A landscape with many valleys, sampled at points; each row gives a point and its height.
From any point a ball rolls to the lowest of the 5 points nearest to it. It stops when none of these is lower. Distance is the straight distance between rows; heights are no part of it.
gufot h=327: [  3  -3   1 -16  -4   2  13 -12 -11  -1 -12  13  -2   8  16   4]
doned h=679: [ -9 -10  27  11  21   3   5 -12  -4  -7  14   2  -7   3  -7   5]
Tuv h=326: [ -4 -14   4 -12   5   3   5 -17  -8  -7  -5   9   1  -2   8   5]
rup h=276: [  6  17 -12   5  -9   0  -7  16   3   9  -7  -1   4   8  -6 -10]
Pugot h=288: [ -4  -6  20  -1 -11 -23  -7 -13  -1 -18  -9  -4  -5  -7  13  15]
Zus h=376: [ -3  -4   9   1 -17 -15  -5  -9   0  -9 -12   6  -7  -1  11   7]
mogop h=703: [-15 -17  25  16  12   1  -9 -10  -1  -6  18  -7  -5   5 -13   1]
mol h=356: [  6  29  -3   8  -1  15   9  21  -6  16  -3  -7  -1   0  -3 -13]
dar h=68: [ 12  -9 -18 -18  17  14  11  -5   7  11   9   4   0   0   2   9]
Mimuv h=378: [  0  -2 -15  -9  -7  -7 -10   0   3  -1 -10   1   7  11  -1   1]
rebub h=349: [  5   6  -1  19 -28  -7   5  18   8  -1   5  -5  -7 -21   1 -13]
votu h=319: [  6  -1 -20 -17   3   8   3  -1   4   8  -8   7   5  10   0   4]
gadit h=527: [ -8 -20  -8  -8  10   7   4 -11   1  -4  11   1   4   0  -4   2]
Zusu h=73: [ -5  -5  24   1   3 -17  -3 -17  -5 -22  -7  -5   0 -14  10  17]
mar h=254: [  4  -2 -13 -19   3   9   9  -7  -1   3  -6  10  -1  12  10   8]
dok h=332: [  5  12   1  18 -24   4   7  19   0   2   3  -1  -2 -22   3 -13]
Gebef h=353: [  1  31  -3   8   6   3  -2  28  -3  15  -1 -15   4  -2 -12 -14]
rabup h=659: [ -7 -24  -6  -1  10   6  -5 -10   5  -6  19  -4   4  -2  -9   0]
nozi h=243: [-14 -17  24  12  15  -2  -1 -11  -6 -13  14  -5   0  -5  -6   4]
nad h=428: [ -8 -13  18   1  15  -3   5 -13  -9 -14   4   1   0  -6   8   7]
Sogu h=336: [  1   0 -11   0 -21  -7  -8   4   6  -1 -12   4   5   6  -1  -3]
Rurog h=312: [  3  -2   8  15 -29 -17  -7   4  11  -4  -5   1 -13  -7   8  -5]
Zibu h=423: [ -8 -11   3  -6  -3  -8  -3 -15  -7 -12  -9   2   1  -3   9  10]
Kat h=125: [ 12 -12 -17 -13  22  20   8  -2  12  15  21   6  -5  -6  -4   9]
Fuvo h=608: [  1  -9  15 -11  19   9  20 -14 -12  -3   8  12  -4   0   5   9]
gug h=205: [  2 -21  -6  -6  19  15   9  -7   3   6  17   8  -6   1  -1   6]
lume h=72: [ -2  -8  20  -1   9  -7   4 -17 -12 -18  -7   2   1 -10  10  11]
faseb h=425: [  2  -6   0   1 -25 -18 -18   0   9  -6  -6   0   3   3   0  -2]
sas h=137: [ -6 -15  -1  -9   7   0  -1 -13  -2 -11   1   4   3  -1   2   4]
fim h=355: [ 10  11 -23 -18   8   4  -1   7   9  13  -7  -1   2  15  -8   9]
ridob h=264: [  9  16 -17  -9  -4   7  -1   7   5  14 -10   4   0  18  -5  -2]
mudib h=594: [-11 -22  11   4  16   8   1 -12   0  -2  17   2  -4   1  -6   0]
faf h=167: [  0 -12  -8 -18  12  10  10 -12  -6   3   4  11   0   0   6   8]
Tibu h=813: [ -4   8  36  25  22  -9   1  -6  -7 -17   6  -7  -2  -5  -9  12]
rin h=293: [  1   1   8  11 -26 -14  -9   0   5  -3  -7   3 -11  -2  11  -4]
Vul h=281: [  4  24  -3  10 -13  11  16  16  -7   8  -2  -1   1 -13   5 -14]
fibu h=352: [  5  23  -5  14  -6  -7 -14  28  -1   9   3 -16   8  -5 -10 -15]
fabap h=379: [  7  30  -7   1   8   9  -2  21   1  19  -8  -9  -4  13 -10 -10]
Zibi h=314: [  2  10  -7  13 -22  -7 -10  15   5   4  -5  -2   5   2  -3 -13]
popa h=94: [  3  14  -5   7 -18   7   6   8  -2   9 -10   9  -4   8  10 -10]
Puvo h=325: [  2  23  -4  11  -8   3   6  24  -6   5   2 -11   4 -20  -1 -13]
Fela h=237: [  4  -8 -21 -19  10   9   3  -5   5   7   4   1   6   7  -3   7]
kuda h=391: [  4   4 -11   2 -15 -17 -20  10  10   0  -7  -6  13   6  -9 -10]
Voli h=346: [  3   3 -18  -9  -7  -8 -15   4   9   0  -5  -1  11  10  -7  -1]
pesa h=216: [  4   7  -1   9 -24  -3   1   3  -1   2 -11   8  -6   2  10  -7]
Mutu h=438: [ -6 -22   9   1  21  11   8 -12   1   0  15   4  -5   0  -5   4]
dafe h=380: [  1  35   3   4  15  12   7  25 -10  18  -2 -17   2  -6  -7 -10]
Sutez h=558: [ -9 -16  10  -3  -2 -16  -6 -14  -1 -16   0  -3   5 -11  10  10]
boko h=568: [ -7 -13  20   2  20   9   9 -15  -9  -7  10   5  -6  -2  -1   3]
vubim h=612: [ -9 -21  -2  -4   0  -7  -8 -12   4 -13   6  -5  14  -4  -1   3]
Tagid h=134: [  4  10 -15  -4 -10   1  -2   5   4   9 -13   5   2  12  -2  -2]
dasu h=350: [  9  27 -12  -1   7   2 -10  20   4  19  -7 -10  -4  17 -13  -5]

For each start below, name the point where the ball stops.
rebub: popa
Zus: lume
Gebef: popa
faseb: popa
Fuvo: dar
boko: lume
dafe: popa
dasu: Tagid
